Points, in no order, along strands that fork and pass close to each other.
Points whose rows are less than 60.9 apart are linked; no others are. Some points are linked to none.
Q885: [  7   4   6  18   8  17  18   5   8   2  -4  -8   4  -6  -6   7   4   2
  -3  -9   0  25   7   6  14  14   1   4 -14  -5   2  -2   0 -11   0 -10
  -1  18   8   3  -1  11  -5  -5   9 -16   9  -7   7]
Q77: [-18   2  -3  -2  -5  19   7 -15   5   9   1  -5   9 -17 -15  -6 -14  12
  25   5 -14  12  -7  -1  -6   3  -6  19  13  -6   5  10   0  13  18  -1
 -13   3 -13 -15 -11 -19 -18  -8 -10  12  -2  14   9]
Q590: [  7   9   7  18  37 -27  24   2  10   2   5  -9   5  11 -16  23 -10 -26
   6 -20  -1 -25  13  -3   7 -11  -5  34 -26  32  -2  32 -12   4   7   5
  -9 -16 -13   0   7   2  -2 -29 -21   2  25 -10  25]
Q871: [ -9  -1   3  18 -34  26 -30  -9   2  10   8  -5 -15 -17  -2 -30  14   4
  10   6  -4  -1 -11  11   3  -6  16   1  27 -10   0 -13   9 -10   5 -11
   3   8  -2  20   6  -1  18   9  -1  -8  -3  13  -5]
Q527: [ -6  36   1  15  12  -4  20  33   8   3 -13   7   2  10  -6  34  -6  -6
   1  -6  -1  18   0  26  -3 -12   2  12 -14  28 -10  10 -12  -5  -8  17
   4  -3   0   3  15  23 -14 -12 -27  -6  17 -23  -1]
Q537: [ -8  20  -6  -4  -3  -2  15  35 -15   0 -23  30  25  14  16  17 -20  23
  -5   2  -3  20  -2   9 -19  -3  -9 -12   1   4 -18 -10  -2  10 -29  25
  22   5   3  -8  -6   8 -28   2 -13   4 -11 -18 -10]
Q356: [-13 -12  -3  -9  -7  -3 -15  -6 -12   5   7   9  -9   2   6 -17  -6   1
   6   4  -2 -23  -3 -14 -14  -4  -7 -12  13  -8  -8   8   1  14  -2  10
   6 -16  -6   0   7  -9   5   6  -6  24 -20  18   2]
Q894: [ -6   3  -6  11   0  12  19  31  -9   7 -22  25  31  13  18  13 -15  21
   2   3  -2  27  -3   6 -11   7  -8 -17   4 -14 -17 -10   1   0 -22   9
  18  16   2 -12 -19  10 -32  -9  -5  -2 -13 -13  -3]
Q382: [ 17  -2 -14 -11   7   4  20   7  -1 -18 -15   3  22   8  11  19  -3  10
 -18   0   7  29   2   9   5  17  -4 -16  -1   7   5 -15  -5  -4 -17  -7
   5  21  15  -1 -15   9 -13  10  18 -12   0 -15 -15]
Q240: [ -1  -1   4  -4 -27   7 -45  -3   1  -5   3  -4 -30  -7   2 -19  21  -4
 -15  12   8 -19 -11  15  10 -10  17  -6  24  -4   2 -12  12 -16   2  -5
   6  -3   3  24  19  -2  37  12  11 -11   6  10 -16]
Q942: [  8   0 -29   2   7  -8  15  28   7   5 -22  26  22  19  28  20  -8  19
   7 -12   0  16  -1  10  -6  -2  -3   3  -6   9 -29 -12  -4 -16 -25  -7
  21  10  11   4  -9   1 -22 -11  -2  -6  -9 -45   0]
Q480: [ -4  14  11  17  23 -10  25   5  10   5   4  -3   4   0 -18  22 -14 -16
  12 -10  -8  -8  13   1   0  -4  -9  28 -22  14  -5  25 -14   4  12   7
 -11 -10  -9  -7   8   6  -9 -22 -27   1  19  -5  18]
Q226: [  0  25  -3  27  22  -2  35  34  12   7 -11   3  15  10  -7  35 -11  -1
   0 -10   3  20   8  23   1  -7  -1  19 -13  17 -16   9 -11 -12 -14   5
   4   9   2  -1  -3  16 -21 -23 -16 -21  17 -34   6]
Q783: [ -7   8 -23 -23 -18   7 -22 -15  -5   2   1   6  -4  -1  -3  -4   3  11
  12  10  -1   1 -22  10  -9  -7   2   4  26  26   6  -9   9   2   4  -6
 -11  -6  -3   2 -12 -22   2  14   6  11   2   1  -9]
Q79: [-23   3  32  19   1   7  11  19 -12  10   5  14   6  -7 -10  -6 -15  -4
 -11   6  -7 -10  10 -12 -25   5 -10 -23  -3 -30  -5  10 -10  40   2  37
   4  -9  -4 -22  16  21 -17  -7 -24  13 -15  25   0]
Q958: [  7   0   6  15  -6 -14  -7  32  -2  -2 -10  15  -1   8  27   9   5  -2
 -31  -2  17   2   0  10   2   2   9 -22 -22 -10 -15 -11  -8 -17 -30   1
  23   7  16  11  22  18   4   8   8 -12 -24 -22 -10]
Q664: [  7 -19  -1   2  16 -14  18  -5  -1   3  -2  -1  18  11   8  -1 -16   6
  -4 -15  -1   3  15 -19  -2   8 -12  -6 -11 -14 -11   4   0   2  -3  -8
   6  -2   4 -10 -17 -11  -7  -5   8  -2 -10  -2  10]
Q24: [-20   9  17   7 -32  27 -35  -3  -1  13  12  -6 -24 -21 -15 -19  17  -4
  10  14  -6  -8 -13  15  -2  -7  13   3  19  -8   2  -3   2   2  15   7
  -8  -3  -6  11  15   1  15   9  -7   1   0  20  -5]
Q237: [  9   3 -19   5  -6   1   3  28   1   7 -19  13   7  18  27  17  -2  13
   0  -3   2  18  -7   9   1  -2   9   1  -6   3 -19 -11  -3 -21 -21  -7
  17   7   7   9  -5   1 -10   0  -2 -13 -14 -32  -7]
Q723: [-17  -3   9 -10  -4  15   8 -21  -5   8  11 -14  12 -17 -21 -15  -9   9
  12  14 -12  14  -7  -8 -13   9 -11   2  12  -8  19   2   3  26  25  12
 -15  -4 -11 -25  -5 -12 -15   8 -12  10  -3  28   2]
Q482: [ 12   9  13 -31  23 -14  -9  -9   8 -10  12 -13 -25   2 -23   9  19 -29
  -1   3   8 -24  12   2  22 -15   5   5 -25  17  30  16  -7   8  20   9
 -23 -13   0   6  19   8  21   0  -5  -1  31   5   2]
Q535: [ -1  10  31   2  10  -7  -5   7   2  -3   4  -4 -23  -6 -13   3  10 -18
 -17   5   3 -12   7  -4   8  -4   3 -10 -20  -7   9   8 -12   5  12  15
  -6  -6   0   7  21  17  17  -2  -8   2  11  16  -3]
Q397: [ 10  15  -6  11   7   4  25  19   8   0 -11  -1  15  11  -1  25  -2   1
   3  -3   1  19   3  14  12   3   3   7 -14  11  -6  -4  -3 -19 -11  -9
   4   9   4   2  -5   8 -10  -9  -3 -13  10 -25   8]
Q746: [ 16  -7 -22 -17  -8   3   4 -14   2  -9  -5   2   7   5   8   2   5  17
 -12  -4  -3  14  -5  -4   6   6   0   0   7  15   4 -12   7 -11  -6 -14
   0  10   3  -1 -19 -13  -6  15  18  -2   1  -8  -4]
Q115: [ -5   1 -26 -15 -17  -8 -46  -5  -8   1   2  10 -25   8   7 -10   2  -4
  16   1  -1 -31 -15   4  -5 -21  10   3  26  10 -14   4  10 -11  -4  -8
   1 -15 -14  15  11 -18  23   7  -2  18 -10  -9  -2]
Q282: [  6  -3  -2  11   2  12  19  18  -3  -4 -17  12  29  15  11  14  -8  13
 -17   2  -2  34   0  11  -2  14   1 -15   2 -12  -5 -13  -1  -4 -22   8
  17  21  16  -6 -14  14 -17   5   6 -10  -5 -19  -8]
Q82: [ 19 -16   5   8   2 -10 -23 -15  16 -10  14 -17 -25  -5  -3 -10  22 -14
  -6   6   2 -19   6  -7  26  -5  16   7  -2  -9   9   1   9 -19  17 -22
  -3   2  -1  13  11  -9  32   1  19 -16   5   2   4]
Q408: [ -7  22  19  25  -3   7  -8  23  12   6   7  -3 -30  -7 -12  13   4 -20
   6   2  -9 -10  -1  17  12 -12  12  13 -18  -7  -9  19 -18  -8   7   6
  -6 -13  -5  10  35  18  12 -11 -26  -2   7  -2   6]
Q119: [ 17 -20  11  18  17   9  31 -17  15  -1   4 -29  15  -4  -5  -5  -4   3
  -7  -5   1  19  12 -19  13  18  -6   0 -11 -22  18   0   2   2  19 -21
 -11  22  11 -13 -32  -5  -5  -1  18 -13   3   3  13]
Q73: [-12  26   0  20  -6  29  22  10  13  19   0  -3   3 -20 -16   9  -5   2
  35   3 -15  28  -7  25   2  -1   5  33  -3 -10  -7  15   3 -12  11 -12
 -12  18  -8  -9 -11  -6 -19 -32 -23 -10  12  -9  14]
Q59: [ 20  -7 -30 -28  11 -10  10 -37   9 -10   4 -16  10  -1 -10   0   2   4
  12  -7   4  12  12  -4  15   6  -3  29  -2  29  17   1   6  -5  19 -37
 -28   8  -6  -4 -25 -28   0   5  20  -5  16 -11   9]
Q389: [-25  18  11  10 -27  21 -22  13   1   9   6   4 -30 -19 -11  -3  12  -5
   4  11  -9  -7 -13  23   5  -8  15  -1   8  -8   4   3  -7   4   5  19
  -7  -8  -7  11  17   9   5   4 -14   6   1  14  -5]
Q410: [-21  17  21  27 -19  22 -13  13   9  13  12  -4 -25 -20 -19  -6   8  -7
   9  12 -14  -9  -2  15   3 -10  14  11  -5 -18  -3  17  -6  -1  10  11
 -11  -7  -7   2  23  12   8 -12 -16   3   2  13   8]
Q294: [ -7   7  26  -6  -2  -5  -3  14 -11  -5   7   8 -16   3   0   4   4 -10
 -22   7   6 -12   4  -4   1  -3   6 -18 -15  -6  -1   3 -13   7  -2  25
   8 -13   3   2  18  18   9   7   0   4  -4  11 -14]
Q967: [  3  -5 -17   8 -25   5 -33   1  -1   4   1   5 -17   4  19 -18  17   8
   7  -2  -4  -6 -16   7   4  -8  15  -2  18  -5 -10  -7  12 -24  -5 -19
  15   5  -3  17   7  -7  18   8  12  -3 -15 -14  -4]
Q471: [ 15 -30   0   5   1 -17 -32 -27  14 -11  17 -20 -19  -3   2 -27  17 -14
  -2  -5  10 -28   6 -23  12  -7   8   5   9 -10  12   1  18 -13  14 -25
  -2  -4   4  12   4 -17  28   6  28  -6  -2   9  10]
Q380: [  2   3  27  35  19  -1  24  14  14   7   2  -6  12   3  -9   4  -8  -9
  -3 -10 -10   1  17 -16  -2   7  -3   4 -20 -14  -6  16  -8   4   7   7
   0  -1   5  -8   4   5 -11 -23 -13  -4   3   1  19]
Q776: [-10  16  15 -24 -14  23 -19   1  -6  -5  -1  -6 -11 -17 -13  -4  19  -4
 -17  19  12   6 -12  23   6   0  12 -18  -2  12  24 -18   1   7   5  24
  -7   9   3  11  10  23  10  12  -5   4  19  25 -29]
Q909: [ -4 -24   6   6  11  -5   8 -17   1   5   2  -8  16   1   7 -12 -10   6
   6 -12 -11  -4  11 -33  -9  13 -13   0  -3 -17  -2   8   6   8   9 -11
  -2  -6  -2 -17 -18 -15  -9  -4   7  10 -13  13  15]
Q912: [  4 -18  21  -2  10   2   7 -23  -3  -3   9 -19  -6  -8  -8 -22   5  -5
 -13   6   2  -5   6 -20   3  12  -8 -17   1 -24  20  -1   1  15  14   5
 -10  -2   9  -7  -5  -4  14  10  16  -4  -3  30  -4]
Q186: [  9  -5 -15   0 -14   9 -21 -18   7  -4   2 -10 -11  -9  -3 -12  15  -2
  10   4   3  -2  -8   3   9   0   8  12  14   5  15  -6  15 -12  12 -23
  -9   7   0  13  -6 -16  13  12  15 -15   7  -3   1]
Q388: [  4  -8  26  11  19  12  43 -17   7  -4   4 -28  19 -10 -15  -1  -6   5
   2   0  -9  23  12 -13   4  20 -15   3  -6 -21  26   7  -4  16  27  -3
 -18  11   8 -25 -18   0 -14  -6   5  -8   3  14  15]
Q245: [ -8  -7  -9  -8 -12  -8  -2  16 -20  -5 -11  31  10  14  30  -2 -10  17
 -12   6   1   6  -2  -3 -19   3  -5 -26   5 -12 -23 -11   2  13 -32  14
  30  -4   2  -3  -1   5  -6   8   4  13 -30  -1 -15]
Q385: [ -2  -1 -26   1   6  -9   8   4  12  13 -10  20  11   9  15   9 -14   5
  20 -10  -9  -3   3  -2  -3  -9  -1  21  -9  11 -27   4   2 -13  -9 -12
   7  -2  -5  -5 -12 -19 -11 -19  -7   4  -5 -27  14]
Q744: [  3  23  10   4   7  -2   6  28  -1  -4 -10   6  -4  10  -5  27   1 -15
 -10  -5   5   1   3  16   4  -2  10   2 -23  23  -3   7 -15  -5 -13  12
   0  -3   2   8  16  20   3  -4 -12  -6  14 -12  -5]
Q602: [ -4  15  -2 -30 -19  14 -28  -3  -5  -4   0  -4 -12  -9  -2  -4  24   3
 -12  22  17   4 -15  27   4  -1   9 -12  12  27  19 -26   5  -5  -2  12
  -3  12   9  19   3  11  11  24   4  -5  23  14 -32]
Q132: [  3  -8  28  11  -7  17  14 -10  -5   0   9  -8  -2 -15  -7 -20   6  -2
 -22  11   5   8   3 -19  -6  15  -4 -27   7 -36  16  -9  -2  21   8  18
   1   8  15  -5  -6  10   4   9   5   0 -12  30 -15]
Q897: [ -4  -1  32  17 -13  26  14   7  -9   5  -2  -1   7 -15  -5 -10  -3   2
 -22  11  -2  18   3  -2 -15  20  -3 -31   4 -53   9 -14   3  24  -6  26
   6  10  11 -18   1  25  -7  -3   3 -11 -10  28 -16]
Q154: [ 14  -9   5  -4   3   2  -8 -19  12  -8  11 -19 -16 -10 -10 -12  25  -8
  -7   2   5  -5   3  -1  16   4   6   0  -1   0  20 -10   5 -11  17 -16
 -15   6   6   8   5  -5  21  10  21 -13  11  12  -2]
Q675: [-14  18  19  -9 -12  21  -4   6   2   1   6  -8 -12 -18 -18   4  15  -3
  -3  13   2   7  -3  17   1   3   6  -1  -8   5  17   0  -5   0  10  16
 -16  11  -2   3   7  14   3   7 -13   1  18  19 -10]
Q646: [ -4  -3   3  -3  19 -19  17  11  -8  -1  -6  14  14  13   8  15 -13  -1
  -7  -8  -5 -10   9 -15 -12  -4 -11  -7 -13  10 -12   8  -7  12 -12  16
  10 -12  -6 -12  -1   4  -7  -5 -14  12 -13  -4   2]
Q627: [-13 -12  -4   5  -2   3   7 -12  -4   6   2   6  16  -3   0 -12 -16  11
  21  -3 -11   7   0 -15 -12   4 -10   7  11 -15  -9   4   6  10   9  -8
  -3  -3  -7 -17 -18 -16 -12  -3  -2  18 -14   7  12]
Q796: [  7  -4  17  -4  10  -4  -6 -11   3 -10  14 -14 -19  -3 -10 -11  13 -19
 -14   8   4 -15   9  -9  16  -3   2  -5 -12 -11  17   6  -4   2  21   8
 -11  -7   4  10  16   9  20  10   9  -7  11  15  -5]
Q583: [-17  24  17  34  -3  24  24  25  10  22  -1  -1  10 -16 -14   8 -10  -1
  23   3 -13  16  -2  17  -7  -3   3  19  -7 -22 -12  16  -1  -1  14   7
  -6  10 -13  -5   2  12 -22 -34 -29   3   8   0  15]
Q180: [  0 -38 -19  -6  19 -33 -27 -20  -3  -4   9 -10  -7   5  18 -14  -6 -14
   6 -16   2 -44  16 -30   3  -8 -10   0   4 -12  -6  16   9 -10  -9 -20
  13 -23  -5  -2   4 -13  21 -13  17  21 -17   6  19]
Q791: [  5  -9   2  -5   2 -13  -6  22 -20 -11  -9  22   9  16  29   5  -7  11
 -27   1  11  -3   2  -5 -10   4  -7 -32  -5 -15 -14 -13  -4   3 -26  11
  35   0   8  -2   5  16   1  15   8   2 -29  -5 -15]
Q30: [ -7  17  18  35  14  10  28  25  11  14   3  -3   8  -5 -20  18  -9  -9
  10  -6  -9   9   8   8  -7   0   2  19 -15  -4 -10  14  -8   1   7  10
  -4   1  -2  -6   8  13 -19 -23 -25  -3  15  -6  18]
Q163: [  2  -1  -8 -19 -14  18   4  -9  -5  -2  -2  -2  11  -2  -5  -4   3  17
  -3  10   7  23  -9   4  -8   8  -2  -7  12  11  12 -13   6   7  -5  -4
  -6  15   1  -5 -19  -6  -5  19  11  -1   5   7 -15]
Q211: [-15  -4  23  11 -16  17   6  12 -19   7   1   9   6  -8   5 -13  -9   7
 -16   7   0   9  -1   2 -21  13  -5 -37  11 -40  -1  -4  -3  28 -12  28
  10   2   3 -14   3  22 -13   5  -5   3 -24  25 -15]
Q950: [ -1  -7  13  17   7 -20  -7  25  -7   2  -3  17   1  12  29  -3  -5  -3
 -24  -6  11 -14   6  -8  -5  -1   3 -23 -21 -22 -19  -5  -7 -10 -25  10
  33  -2  11   6  21  18   9   2   5  -1 -33  -6  -6]
Q851: [-11   4  -9 -14   3 -12   4  18 -26  -1 -13  40  16  21  15  10 -20  16
  -9  -2  -1   1  -2  -6 -20  -7 -11 -18   1   9 -17  -4  -5  14 -26  19
  27 -13  -5  -8  -4   4 -17   5  -8  17 -18  -7  -7]
Q148: [  6   1 -40 -39 -11  -2 -16 -25  -6  -9  -2  -1  -6   1   5  -5   1  13
  20   2   7  -3 -12   3  -4 -10  -1   6  27  32   2  -9  10  -5  -2 -14
 -13  -5 -12   1 -10 -27   3  13   6   7   3 -14  -4]
Q838: [ 12 -16 -24  -4 -22   4 -25  -5   1   0  -9   9  -4  10  24 -13  10  13
   9  -4   2   2 -13  -5   0   4   8  -2  18   2 -10 -16   9 -17  -7 -26
  14   5   4  15  -8 -16   8  16  22  -1  -8 -13   3]
Q497: [  4 -14  22  48  15  -6  19  16  15   9   5  -9   3   4   8   3  -7  -8
  -2 -18 -11 -13  16 -16  -1  10  -3  -2 -26 -32 -16  16  -4 -12   3  -8
   8   2   3  -2   2   3   3 -23  -1  -8 -11  -5  21]
Q313: [ -8  -7  -9 -34 -16   5   2 -29 -14  -1   6  -7  12 -11  -3 -26  -6  22
  11  12  -6  17 -13 -13 -13   9 -12  -8  27   8  17 -20  16  21  13   5
 -12   3  -6 -14 -21 -25  -9  31   6   6  -6  22  -7]
Q285: [-17   9  33  26 -14   9   6  26 -12  12  -2  19   1  -7   0  -4 -11  -2
 -12   5  -5  -6   1   5 -20   3   1 -28  -2 -39 -11  -1 -11  30  -8  27
  18  -2  -2 -13  20  26 -14  -5 -15   7 -18  19  -7]
Q451: [ 23 -25   2   8   8  11  20 -24  13 -13   6 -19  14  -2  -7  -9   2   6
 -15  -2   6  19   8 -14  13  21  -7  -7   0 -16  19 -14   6  -7  11 -28
 -11  24  15  -3 -25 -16   3   8  35 -20   1   2   9]
Q387: [  3  -7  16  18  29   5  47 -11  15   0   1 -23  30 -10 -16   3 -17  -3
  12  -9  -8  20  18 -15  -2  14 -17  21 -11 -15   7  18  -6   8  30 -15
 -20  13   4 -20 -29 -11 -25 -22  -1  -3  10   4  26]
Q905: [ 16  -4 -21 -17  -1   0  -7 -30  11 -10   5 -12  -4  -4 -10  -4  14   0
  13  -3   9   6  -3  -2  19   3   6  18  12  19  15  -7   4  -3  13 -30
 -21   7   1   5 -17 -21   7  12  17  -9  10  -9   1]
Q179: [ -6 -11 -28 -12  -1 -21 -25  -8  -8   0   5   9 -13   7  18  -2   2  -4
  18 -10  -6 -35   2  -6  -1 -16   4  10  11  11 -18  13   4 -13  -6 -13
   2 -19 -13   9   9 -17  13  -7  -1  19 -15 -11  11]
Q593: [  3 -16  -7   4  22 -26  13   5   0   3  -1  11  16  16  16   9 -17   5
   3 -18  -5 -17   9 -20  -4   3 -12  -1 -10  -2 -17  11  -1   5 -16  -5
  13 -10  -5  -8  -7   1  -7 -17  -1   8  -8 -13  14]
Q830: [ -5  16  -1  12 -11  -3 -23  17   8   2  -2   6 -26   0   0   9   6 -16
   5   1  -5 -11  -4  19  14 -17  16   9 -11   7  -8  10  -5 -22  -4   5
   2 -11 -10  17  23  10  14  -4 -11   1   0 -14   0]
Q630: [ 15   5 -10 -28  -5 -18 -29  -4   1 -13   2  -2 -29   4  -1   3  16 -13
  -7  10  10 -19  -5  10  22 -18  14   7   2  22  11   5  -1 -13   4  -3
  -7  -5  -2  12  25  -5  24   7   9  -1  15  -5 -10]
Q930: [-15  20  33  -2  21  -5  34  21 -12   3  -1   9  17   6 -11  14 -18   1
 -15   4  -2   4   6  -1 -19   0 -19 -19 -12   9   2  10 -12  39  -2  47
   0 -10  -1 -15   5  23 -22  -7 -29   8   8   9  -9]
Q189: [ -9  12 -21 -25 -26  25 -22 -14  -1  -1  -2  -3  -3  -9 -14  -6  11  18
  15  12   1  16 -23  21  -3  -4  11   9  32  29  13 -17   5   4   4   0
 -12   1   0   8 -13 -15   2  17  -2   0  13  10 -13]
Q976: [  6   2   8  -7 -12  -2 -40  -5  -2 -11  10 -10 -34  -4   1  -4  32 -16
  -7  12  13 -25  -7  13  21 -20  23  -2   1   3  11  -4   3 -14   6  -2
  -7  -3  10  22  24   5  27  10  10 -12  17   3 -10]
Q241: [  3  18  18 -26  19  -1   1 -13   5  -7  13 -21 -17 -12 -30   9  11 -30
   6  -2   5  -5   5   3  25 -10   1  25 -19  19  28  12 -11   7  30   6
 -31  -7  -8   3   8   3   9  -3 -12  -1  35  14   5]
Q845: [  0  12  -5 -14 -23  28 -24 -15   2   3  -1 -20  -8 -19 -13  -9  24   4
   8  19   4  14 -17  27   2   0  10   1  23  25  23 -24   9  -6   8  -2
  -9  14  -1  17  -4   0  10  15   4  -5  20  15 -22]
Q533: [  1   8  -4  18 -11  -3  -9  41   0   3 -15  13   2   5  28  14  -2   4
 -12  -4   3  13  -9  26   7  -7  14  -8  -9  -7 -15 -14  -5 -23 -25   0
  28   6  11  10  15  18  -1  -2  -1 -12 -13 -31  -8]
Q889: [-11  29   6  13  -8  31   9   4  15  14   2 -16  -4 -27 -32   7   3  -5
  26   7  -7  20  -9  22   1  -4   3  30  -2   0   7  14  -1  -1  15   1
 -19  10  -8   2  -5   5  -7 -18 -24  -3  18   4  11]
Q929: [-11   9  18   4  23 -16  25  19 -15   2  -2  14  24  16  -3  17 -19  -2
  -5  -5  -8  -3   7 -11 -24  -5 -16  -6 -14  14 -13  10  -9  25 -11  32
   7  -8  -8 -14   1  14 -25  -7 -24  19   7   2   1]
Q755: [-17  16  40   7  16  -5  24  20 -16   2   9  14   5   5 -11   7 -13  -8
 -22   5  -4 -13   7 -12 -22   3 -12 -26 -14  -6   3  10 -19  39   2  46
   3 -16   1 -13  17  26 -12  -1 -27   9  -5  18 -10]
Q688: [ 21 -13 -13 -13   5   2   8 -20   4 -16   2 -12  12   5   3  -2   7  11
 -15  -6  11  10   4 -10  16  15  -5  -6   1   3  11 -13   6 -10   4 -20
  -4  10   9   0 -17  -9   3  13  28 -12   7  -8  -4]
Q780: [ 17   4  -7 -31  14 -25 -13 -10   5 -14   6  -9 -23   2 -12   6  12 -25
  -4   3  12 -24   6   6  26 -10  11  17 -15  24  19   7  -4  -9  11  -3
 -21 -15  -4   9  18   0  19  -4   9  -6  31  -8   0]
Q187: [ -6  -6 -10 -21 -12  13   9 -18  -8   2  -6   1  21  -8  -1 -13 -11  25
  -2   8  -8  27 -11  -5 -11   8 -10 -17  23   4  15 -14  10  16  -6   3
  -4   7   4 -13 -22  -9 -14  21   9   3  -6  15 -10]
Q956: [ 10  -2 -15 -20  17 -14  33  -4  -8 -15 -14   8  32  20   3  20 -16  14
 -10  -6   3  21   5  -7  -8   6 -12  -7  -5  24  -1  -2  -1  10 -14  -1
   3   5  -1 -11 -21  -2 -18   0  10   0   4 -14  -7]
Q390: [ 13 -28  12  -1  -4  -5  -3 -33   0 -10   7 -17  -3  -4   3 -27  10   3
 -18   1  13  -2   3 -21   7  15  -6 -21  12 -22  18 -16  15   7  12  -9
  10   7  12   3  -9  -9  14  22  25 -12  -6  21  -5]
Q395: [  2 -28 -34 -21  13 -40 -27 -16  -6  -5   2   3  -9  15  20  -5  -8 -15
  11 -19   3 -52   7 -19   1 -17  -2   9  11   7 -13  18   8 -15 -10 -12
  13 -26 -11   4  14 -11  18 -17   6  30 -15  -8  14]
Q549: [  5  -1 -16   0  37 -48  18  11   0   5   2  15  17  27   9  22 -16 -10
  -9 -27   0 -32  17  -9  -6  -6 -18  12 -23  30 -17  14  -8   2 -28   6
  14 -26   2  -5   9   1 -11 -19  -9  10   2 -22  17]
Q979: [ -9  16   5   2 -13  -7 -19  26 -14   0  -9  27 -15  12  18  15   0  -2
 -20   3   8  -5 -12  19   1 -11  11 -17 -11   8 -19  -5 -11  -6 -25  15
  26 -11   0  11  27  24   8   7  -9   5 -14 -10 -15]
Q184: [-16 -10 -21 -12 -26  -1 -47 -10 -14   0   6  16 -17   2  14 -21   5  10
  18   5  -6 -20 -25   5 -14 -15   3   0  41  10 -12  -3  12  -1  -6  -6
  10 -12 -11  17   4 -17  15   9  -4  16 -18   0  -5]
Q261: [ 13 -31  -3 -11  -5 -10 -20 -28  -1 -11   4 -10  -4   0  10 -34  14   5
  -9   0  13 -10  -1 -17  -2   7  -2 -15  23 -12   1 -13  20  -7   7 -20
   8   2  11   5  -5 -19  21  24  32  -5 -13  17  -4]
Q54: [ 11  -6 -12 -18  17 -10  30 -15   1  -8   0  -3  25   7  -3  10 -12   8
   1  -9   0  21   5 -12  -6  10 -13   7  -5  13  12   5  -5   8   6 -13
 -15   5  -3 -19 -24  -9 -18   0   9  -2   6  -5   4]
Q392: [ 14 -39 -13  -7  16 -30 -23 -34   3 -11   9 -16 -10   0  11 -22   7 -13
   0 -10   7 -34   8 -30  11 -12  -4  -1  10  -8   8   8  15  -9  10 -24
   2 -15  -1   0   0 -20  23  -6  27   5  -7  11  11]
Q539: [ 12   0 -23 -33   3  -9  14  -4  -9 -18 -17  11  22  18   8  18  -3  23
 -17   5   9  23   2   1   1  14  -8 -22   5  19   6 -23  -2   6 -19   6
   7  11   8  -6 -24   0 -17  16  17   2   7 -13 -19]
Q653: [  3  -1 -40   1  -5  -5   2  -8   9  12 -12   8   3   5  13  -2  -5   8
  34  -6  -9  -5  -2  -4   2  -4  -2  31  -1  10 -22  -2   4 -22  -6 -28
  -8   4  -7   7 -19 -25 -14 -13  -5  -2  -5 -30  14]
Q276: [  9  -9 -45 -11  -7   7   2 -25   9   6  -5  -2   8   2   2  -1   0  14
  30 -10  -7  13  -7   2   0   4  -2  32  19  23  -6  -1  11 -17   7 -34
 -16   6 -12  -1 -28 -33  -9  -7   7  -4   2 -27  11]
Q49: [ -9  -6 -15   4   0   0  15   5  -1  14  -9  14  17   6   5  -2 -19  12
  27  -3 -14  -2   0  -7 -15  -1  -7  18   1  -3 -23   6   5  -1  -6  -6
   5   2 -14 -15 -12 -19 -20  -9  -7  11  -8 -10  12]
Q295: [-12 -20  31  48  12  -2   7   6  18   8   6  -5   1  -4   5 -11  -5 -19
   6 -18 -10 -22  19 -21  -7   5  -3   5 -18 -43 -14  12  -5  -6   4  -6
   1  -8   4  -6   6   4   3 -24 -12   0 -20  12  26]
Q734: [ 11   2  -3   5  32 -35  15   5   1  -1   4   2   7  14   1  17 -12 -25
   8 -21   4 -28  17 -10   0  -8  -6  20 -25  22 -11  23 -13  -1  -8   3
   0 -25  -7  -6   7   1   4 -23 -13   8   8 -12  22]
Q223: [-12   6  10 -11  -3  -7 -15   6 -18  -1   1  16 -14   4   5   1  -3  -6
 -10  10   2 -20  -1  -9  -9  -5  -6 -12   2  -1  -9   6  -6  10  -8  26
   7 -11  -6   2  11  10   6   6 -11  17 -10  13 -10]
Q840: [ -6  25   4   6 -13  27 -10   5  12   5   7 -19 -15 -23 -23   6  13  -9
  16  14  -4  18  -7  32  16  -1  14  17  -7   4  11   0  -6  -5  11  -2
 -14  10  -3   9   5  11   6  -7 -14  -5  23   9  -9]
Q376: [  6  -4 -42 -21 -14  -5 -18 -37   3   0  -4  -9  -5   1  -5  -5   2   8
  32  -6  -3   2 -12   5   1  -7   2  29  25  28   6  -4  13 -10   8 -29
 -21  -4 -17   6 -10 -31  -2   1   5   3   4 -18   3]
Q983: [ 12   1  13  22  -7  24   5   1  11  -1   6 -24 -13 -13  -8  -2  15  -7
  -4   5   0  18  -1  11  15  12  10   4  -3 -19  12  -8  -2 -17   7 -11
  -6  20  13  11   2   8   9   1   7 -17  13  11   4]
Q19: [  9  -7   2  -1  22  -3  47 -13   3  -6  -1 -11  40   0  -9  10 -21  14
   9 -11  -5  29  14  -7  -4  13 -18  18 -11   1  10   8  -7   8  15 -18
 -14  14   0 -18 -32 -14 -28 -15  -1  -7  12  -7  10]
Q633: [ -6  26   1  11  -8   8 -10  24   1   4  -9   6 -20   3  -1  24   5 -13
  -5   7   3   6 -10  23   6  -7  13   5 -17  18 -10   3 -10 -13 -12   8
   2  -2  -4   8  19  23   4   4 -11  -3   7 -13  -9]
Q835: [ 14 -11 -13  -2 -24 -12 -40  -6  -1  -7   5   4 -27   0  18 -13  23  -1
 -11   5  16 -21  -9   6  11 -11  17 -12  19  -1  -9 -10  14 -23  -5 -19
  14  -4  11  21  23  -4  30  12  18  -7 -13  -8  -6]
Q762: [ 14 -21 -25 -13 -13  -6 -24 -25   2  -4   4   3  -6   6  16 -20   6   7
   1  -4   5  -6  -5 -20   1   5   4  -8  27   0   0 -14  22  -8  -3 -22
   8   3   6  10 -10 -17   9  16  30  -3  -8  -9  -5]
Q66: [ -8   8  34   5  16  -7   5  18 -16  -4   7   8 -11   2  -2   1  -1 -12
 -22   4   8 -14   8 -10  -6   9  -5 -24 -14 -13   3   6 -12  24  -4  38
   7  -9   4  -4  22  28   4   5 -15   8 -11  21 -11]
Q596: [-14   1  -2 -24 -23  17  -9 -21 -12  10   1  -9   1 -18 -16 -23  -8  15
  13  14  -3  15 -13  -3 -12   3  -8   0  23   3  17 -14   8  27  15   9
 -15   0  -6  -6  -8 -13  -3  18  -1  10   6  28  -9]

A fork is a point with three links, a tip a point with one. Leave the first point through the second and follow the links. Name the first fork or tip that comes.
Q261; Q762 => Q241
Q282; Q382 => Q627
Q885; Q397 => Q871
Q602; Q776 => Q30

Follow the links from the first point to the second, and from the first to the third. Name the last point that the two ways share.
Q179; Q49; Q356 => Q294
Q59; Q976; Q723 => Q755
Q596; Q211; Q186 => Q755
Q187; Q783; Q390 => Q627
Q602; Q119; Q929 => Q627
Q390; Q796; Q356 => Q294

A fork is a point with three links. Follow the links from the first point to the second and name the forks in between, in order.
Q549; Q627 => Q30
Q223; Q835 => Q294 > Q755
Q583; Q930 => Q627
Q392; Q240 => Q154 > Q294 > Q755
